Points on a hilly landscape, in no order, each with its height.
A climber steps from a point to whichever of its 2 nearest points has the largest rise for the distance, and stops where none of them is higher. Distance is the straight distance between rows; heights are no part of it.
q741 (h 603): [-21  13  14 -15  -7  -7  -1  28   0  -5 -22 -19  -1   4  19  11 -10  12
  37  -2  -6   3  12]
q819 (h 422): [  4 -15  11  20   4  -2 -11   9  -9   7  10 -10   2  18  -4  37   3  45
   5  40 -33  17 -13]
q390 (h 236): [-39 -12 -12  26   8 -25   6 -16   3 -24 -15  -1  14  -7  42 -18  10 -15
   6 -14 -15  15  -2]
q88 (h 278): [-24  -5  -2   5 -14  15  -1  -6   8  32  23 -15   7   1 -35   6  29   6
   7  25  17  16 -26]
q566 (h 265): [-14 -19  11  -6 -14   2  19 -13  20 -32   4  -7 -29  -9  19  -2  41  23
   5  -7 -45  25 -13]
q413 (h 252): [ 12   9  24 -45  -4   6 -21   1 -11  21  41   8 -10  -6 -27   0  11  -7
  23  23  40 -17 -32]
q468 (h 489): [-11  22 -28  -7 -34 -13  24   1  12  -7  -3 -11   8  -1 -16   6  20  -9
 -29   4  16   7  14]
q399 (h 119): [-32 -10   1  23  -6 -18  -8  -2  -2  24   1  44 -40  21  29 -16  37   7
   1  35  13 -18   3]
q964 (h 512): [ -2  32 -16 -41  22 -24 -20   0   4  16  -3  -9  16  15   6  -2 -13  -5
   2   3 -28   0  -1]
q630 (h 151): [ -9  15 -22  10   7   1  20 -33  18  13   8 -17  11 -20  15   1   0 -28
 -36 -24 -18  -3  -3]
q617 (h 424): [ -5   3 -16 -21 -20  22  23 -14  -7  -6 -13 -28 -26 -15 -12  12  18 -11
 -18  -3  25   4  14]
q736 (h 627): [ 26 -11 -10 -17 -32 -14  32 -19  17  25  -9   3  12   9 -14  25  -2   7
  11  12  21  19  14]
q920 (h 234): [ -7  14  28 -37  -7  12  16  14  20   1  18   0 -26   3 -20  15  -1   9
  29   4  12 -39  -3]
q77 (h 181): [-37   5 -32  19  23 -18  17 -14  -2   2  15 -13  25  -8  31 -12  25 -26
 -26 -15 -19  18 -11]
q861 (h 266): [ 36  -4  -4  -2  27  11 -15 -31 -21   6 -23   5 -28 -23  -3  -5 -16 -26
  10 -11   3   3   3]
q527 (h 142): [-31 -12  -2  34  19 -12  -1  -9  16  12  21  12   6   7  23  19  32  26
 -35 -30 -13  14  15]
q950 (h 69): [-41 -13  13  27  10  -5   7  21   2   7  -1  18  -1  24  16  -9 -10  24
  14  14 -14 -24  10]
q476 (h 163): [ 42  26  -5 -30  40  -3  18  13  12  10  11   2  22  -4 -53   0 -22  -1
  -7 -43  20 -19   0]
q838 (h 327): [ -2   8  17 -29  -8  -2   1   3  12 -23   6  -8 -11  -8   8  20  26   8
  -3 -27 -25  14 -28]
q384 (h 52): [-31 -23  22  19  15   4 -24  23  14  21  31  22   5   0  22  -8  -9  15
   1  -7  -5  -3   8]
q184 (h 58): [-10   3   4  -1  -9  18 -28  33   2   9  -1  -1  -1   2 -25  -7 -10  39
  -3  33  -5   1  24]
q201 (h 287): [ -5  12  -7  21  -7   4  11 -14  13 -23 -16 -27  14 -22  40 -21  11 -35
  15 -14 -23  13  -1]
q644 (h 536): [ -5   3   3  -4 -22 -19 -36  29 -22  23 -22  -1   0  22 -10   0  21   7
   0  32  16  17 -17]
q823 (h 135): [ 48  21   3  -4  34   7  13  21  -7   2 -38 -27  15  -8 -13  -8 -19 -14
   0 -46  26   3  36]
q891 (h 463): [  8   0 -18 -44 -12  -6  17 -15 -20  -1 -31   0 -27 -18  -3  25 -26  23
  -9  16  10   1  15]
q346 (h 177): [ 15  17  -8  -1  21  -1   2   3  13  23  15   0  19 -11 -18   5 -17  -6
 -24 -24  -3 -10  -8]
q458 (h 215): [-25   7  16 -18 -21  -7   1  13  21 -21  13  27  -5   4  -9  26 -16  18
  26  -6   7 -27  20]
q344 (h 549): [ 32   3 -18 -18   6   4 -20 -19 -29   4  35   1   4 -24  -6   8 -39 -17
 -19  60  19 -24 -19]
q39 (h 65): [ 35   6  -7 -12   3 -39   0  -6  -8 -17  -6  23  27 -10 -24   9 -46 -12
  -1   2 -12 -10 -20]
q270 (h 523): [  0  -6 -39 -32 -10 -12  25 -14 -22  15   3  20   0 -14   9   8 -18  14
 -29  24  -1   7   9]
q682 (h 479): [-12  -6 -13   9 -13 -16  23  23 -12 -19  -9 -14  25  -3 -11  -9  21  29
 -12  15 -16  42   7]
q4 (h 174): [ -7  11   6   6   9  -2 -38  -8  -4  12   9  16 -39  15  -1   1  22 -12
 -15  22  -8 -43   9]
q283 (h 173): [-15   5  -7   5 -28  -4 -22 -10  28  21  -6  12  -4  34   9   4  17   2
 -28  -6   3   2   7]
q530 (h 104): [-17 -18 -14   8  -9  13   7   0 -14  -2  -4  25   3  -5   8 -50   7 -30
 -25 -22   2   2  -2]
q259 (h 73): [ 21   3  35  -5  14  31 -15  12 -18  -1   9 -21 -18  11  20  23  -5 -28
  27 -13  12 -11 -15]
q721 (h 396): [-45 -17  14  39 -15 -12  16  -2  27 -25  17   5  11  32  39  24  17  29
  -2   7 -12  12 -15]
q112 (h 33): [ 24  19   2 -29  12  11  15 -10  24  29  -1  -4  -3 -17 -39   7 -49  -5
  39   9  40 -19   2]
q728 (h 323): [ 29   0  10  15  13  21  20 -16  10 -24 -22 -33   5 -12  19 -27 -16 -43
  -1 -33  -4  -5   0]
q404 (h 43): [ 24   2  -2 -25  -1  18  -3 -16  26 -13   7   9  -2   1 -47  -1 -55 -22
   8  -9  34 -26 -12]
q251 (h 88): [ 13  -4  26  -3  35  -8 -10  -3  16 -10  29 -19   1  -8   6 -20   1 -39
  -1 -19   1  -9   5]
q542 (h 510): [  9  -1  -2  -2  13  14 -35 -20 -28   1  28   9  -8 -16 -30   1  -5 -22
   4  38  25 -27  -2]
q152 (h 248): [ 54 -13  -4 -19  45  22  -3 -25 -10  14  13  17 -25 -25  -4  -9 -34 -22
 -11 -29  31   0  -2]
q954 (h 53): [ 34  12   1 -22  23 -16 -18 -25   4  -3   0  12   9 -16 -45   4 -51 -23
   9   3  15 -20 -36]
q606 (h 432): [-16  -5 -17  13  -8 -10 -21   1 -28  10 -15  -6   3  22   6  35  18  40
 -18  22 -14  43 -12]
q167 (h 558): [-32   7   2 -20  11 -16   0  -9  18  15 -21 -10   4  24  23   2  -7   5
  27   1 -32 -14  -6]
q685 (h 42): [  3 -21  25  14  12  46  -6  27   9  33   7   1 -10  -9  20  -5 -18  13
   3 -21   7   4  19]
q97 (h 184): [-34   2 -18  55   4 -28   2 -19 -18   5 -26  19  -5 -29  39   4   6 -14
   7  -6   3  -5   1]
q936 (h 471): [-11 -14  18  46  -1 -14  -4   6  -6 -18  34   2  22  23  13  41   6  11
   5  23 -10   9 -25]
q806 (h 200): [  6  10  11   4  -6  -2 -11 -11  18  14   8  12 -16  19 -27   6  30 -12
 -12 -16   0 -24  -6]
q636 (h 277): [-18   4 -10  -5 -11   3  -6 -25  22 -18 -30 -17 -22   3  -4  -2  15  -3
  15  13 -12  -8  35]
q704 (h 148): [ 63  29 -19 -22  42  -5  30   7   2   1 -35  -7   8   7 -57 -14 -37  -5
   8 -33  31  -7  19]
q999 (h 199): [ -6 -18   9  19 -11   9  41  -6  11  -1  -4  -9 -15  13  15   4  41  21
  15   1 -24   6  -4]
q903 (h 185): [-41   3   2  37  24   6   6   0   4   0  18   1   3 -11  16  25  24  21
  -8 -28 -34  -5 -14]
q670 (h 152): [  1 -10  13  15 -26 -15  43   8   0 -30 -12   7   9  11  14 -12  18   2
   9 -17 -11  -4 -10]
q367 (h 363): [-16  -4   3 -10   2  25 -18  27   4  -9   6 -17   5  -4   5 -14  23  20
 -11 -21 -26  36 -11]
q67 (h 452): [ 20 -14 -10 -10  12  23 -29 -21 -10 -17  30   8  -1  -1 -19 -25   4 -30
   9  23   3   2  34]
q332 (h 123): [  6   5 -12  18  11   9 -29   2   3  -7  22  23  23 -16  -5   9   9   9
   0 -24 -22  22  40]
q626 (h 117): [ -2   4  13  -2 -21 -32  36  22 -10 -55 -30 -24   7  -5  32   4  -5  12
 -19 -28 -21 -13 -15]
q697 (h 434): [  0 -10  -8  12  13   7 -28 -11  -3  28  -6  18  10  25  -7 -16 -11  -1
   1  -5 -39  -2 -14]
q526 (h 84): [  7   1  -7  -4  17   6 -38  20  -6   9   8  16   7 -19 -28 -17  -1  37
 -19   0 -29  10  30]
q192 (h 147): [-15  -3   5  -2  -6 -18 -27   1  -1   7   9  43 -30   7 -15 -15  21  10
  20  50  -1 -24   3]
q609 (h 94): [-39 -16  10  41  14 -17   4   9 -18  15   0  10 -27  43  29  10  27  17
  -1  36   6 -20  -7]
q608 (h 146): [ -4  12 -23  24  -3 -27 -20 -24   1  15   7  31  -7 -27  18  -7  19 -33
  -9   0   8  -3  -1]
q409 (h 79): [  5   3 -25  14 -13  32  -6   4 -26 -20  -5  14  23 -16  -7 -29 -21 -37
  -8 -22  15   7  12]
q799 (h 78): [ 37 -15  28  11  16  26  -5  -5  -7  -7  33  -3 -16  -5  20  -5 -12 -50
   2  -5  19 -16 -19]
q141 (h 162): [ 25  12  11  40 -18  25 -30  18   6   0  35  39   6  -5 -10  17  12  10
  -4  -2   8 -20  15]
q817 (h 375): [ 17  -5  -7   1  21  34  -1 -23  -3 -36  -2 -13  -8   2 -10 -34 -19 -40
   4  -4  -8 -20  24]
q760 (h 115): [ 24 -13  23 -10  13  21  12  14  13  -3  -1 -23  -2  18   1 -19   6  -9
  17 -20  23   5  35]
q797 (h 477): [ 10  18 -19 -27  17  -8 -33 -13 -18  37  -6   5   9  13 -16   4   4   7
  13  28 -26  12 -20]
q69 (h 297): [-60  -2 -19  17  -5 -17  23   0   5 -36   5  -3  11   6  50  12   2  37
 -22 -14 -32  13 -20]
q645 (h 132): [-24 -11 -15  36 -13   4 -19 -29  19   8  -6   6  -3  28  35  32  21  27
 -23 -20  -9  17  25]
q893 (h 566): [ 23 -10 -20 -15 -14   4  23  21 -17  18 -10 -10  20   2 -18   3   4  34
   6  26   9  34  19]
q979 (h 403): [-31 -15  11  16  -3   7   3  29 -17 -31 -15 -26  20  -6   3 -29  18  15
  -4 -22 -13  28  -2]
q92 (h 81): [ 48  18  15 -14  15 -29  23   9  -7 -40  -5 -13  17   0 -32  17 -24  -4
   4   1  -7 -16 -11]
q199 (h 601): [ 30 -10 -34 -17 -17  -2  -3 -26 -34  -1  15  27  -8 -16   2  17 -21  -1
 -18  61  12   3 -10]
q294 (h 102): [ -5 -11  20  -9   7 -10  21   2  19 -14  14 -28  -5   2  22  -7  12 -22
   3  -4  18   1  22]
q849 (h 262): [ -7 -20  11 -29  -2  -9   6   0  -8  27  22   6   1 -13 -31  -5  -4  11
  17  23  29   5 -20]
q10 (h 292): [ 23  -9  16   5   0  20  -5 -11 -11 -18 -17  -4 -33 -17   5   1  16  -7
   3 -20 -15   3 -11]
q316 (h 125): [ 28  -9  20  -9  16   9  37  10   4 -16 -35 -47  11   7   9 -10  -1   4
   4 -47  26  -3  42]
q159 (h 49): [ 12  -6  12  -7 -19   4  -3  34   9  -4   6  16  38   9 -13 -33 -34  -5
   3 -19   8  18 -29]
q665 (h 335): [ -9   4 -21 -25 -15  -3  -9 -10 -21 -17 -33 -31  -5   8  24  -1   2 -20
  -1  25  10   4  35]
q203 (h 187): [  8  13   3  10 -15  11 -12   0  10  -9  18  39  -8 -18 -26  19 -10  11
  20   3   7 -29  18]
q351 (h 229): [-48  11 -10  46   4   6  -1  17 -14 -10   1  -5   2  -2  39  17  11  30
 -25   2 -29   4 -27]
q455 (h 220): [ 10  14  29 -24   9   3   0  16  25   8  33   9 -23 -14 -36   0  25  -5
  -7 -16  21 -34  -2]
q398 (h 124): [ -5   6 -13  23  -1   6  -2  -8 -13  39 -11  18   0   3  24 -14  10 -38
  -6 -27   7 -10  -9]
q107 (h 495): [ 19  11 -10  11 -25  -3 -38  -1 -23  10 -23  -3  15  13  -5  19   8   9
  -8   8   1  36 -14]
q588 (h 308): [-22  -6  -2  12  -2 -14  -6 -17  25  21   6 -17   7  19 -15  -5  45   4
 -10   2  -5  35 -25]
q978 (h 568): [-28   2   2 -21 -20 -20   0  14 -19   5 -19 -10 -13   4   4   7   2  15
  25  37  11   7 -12]
q700 (h 373): [-16   4 -12  28   3 -15  -1  -8   9  13   8  24  11   5  -5 -22  22   0
 -13   3 -33   4 -28]
q41 (h 44): [ -2  -9  27  10  11  32 -17  55 -14   3  14   8  -4 -19 -10 -10 -24  36
   3   0   0  -7  16]
q486 (h 565): [  2   3 -21  -7 -25 -19  20 -14  12  14  -3 -20  22  30 -17  10   0  -5
 -16  40  11  10   7]
q95 (h 419): [ 18  -6   3 -38 -23  -5  28   8  -4 -13 -40  -2 -16 -17  -7  -8 -37  25
  14  -1   4   6   7]
q804 (h 389): [ -8 -19   2 -20 -34  -5  29   3   0   1 -46 -28  -5  -7  25 -14 -24  12
  10   3  22  20   3]
q86 (h 366): [-15  -3 -11 -22 -27   8  17 -17   9   4 -34 -17   0  -2  45 -15  -3 -23
  18  -8  16  17  24]
q274 (h 245): [  5   8  27 -20  -1  19  -8   3  13  41  28  13 -30   4 -18  13  -9   1
  34  25  26 -38 -16]
q853 (h 60): [  8   0   0  13 -20   5 -12  15 -13 -17   7   7  22  -2 -20  -9 -15 -16
   3   8   8   4 -16]
q808 (h 98): [ 38  10  17  -2   0 -20  38  16   5 -47 -20 -32  23  -4  11  -5 -30 -12
  -9 -29 -19  -6 -17]

For each start below, name the point where the climber stops.
q294 -> q346
q853 -> q199
q404 -> q736
q41 -> q741
q920 -> q741
q152 -> q736
q630 -> q199
q999 -> q736
q665 -> q199
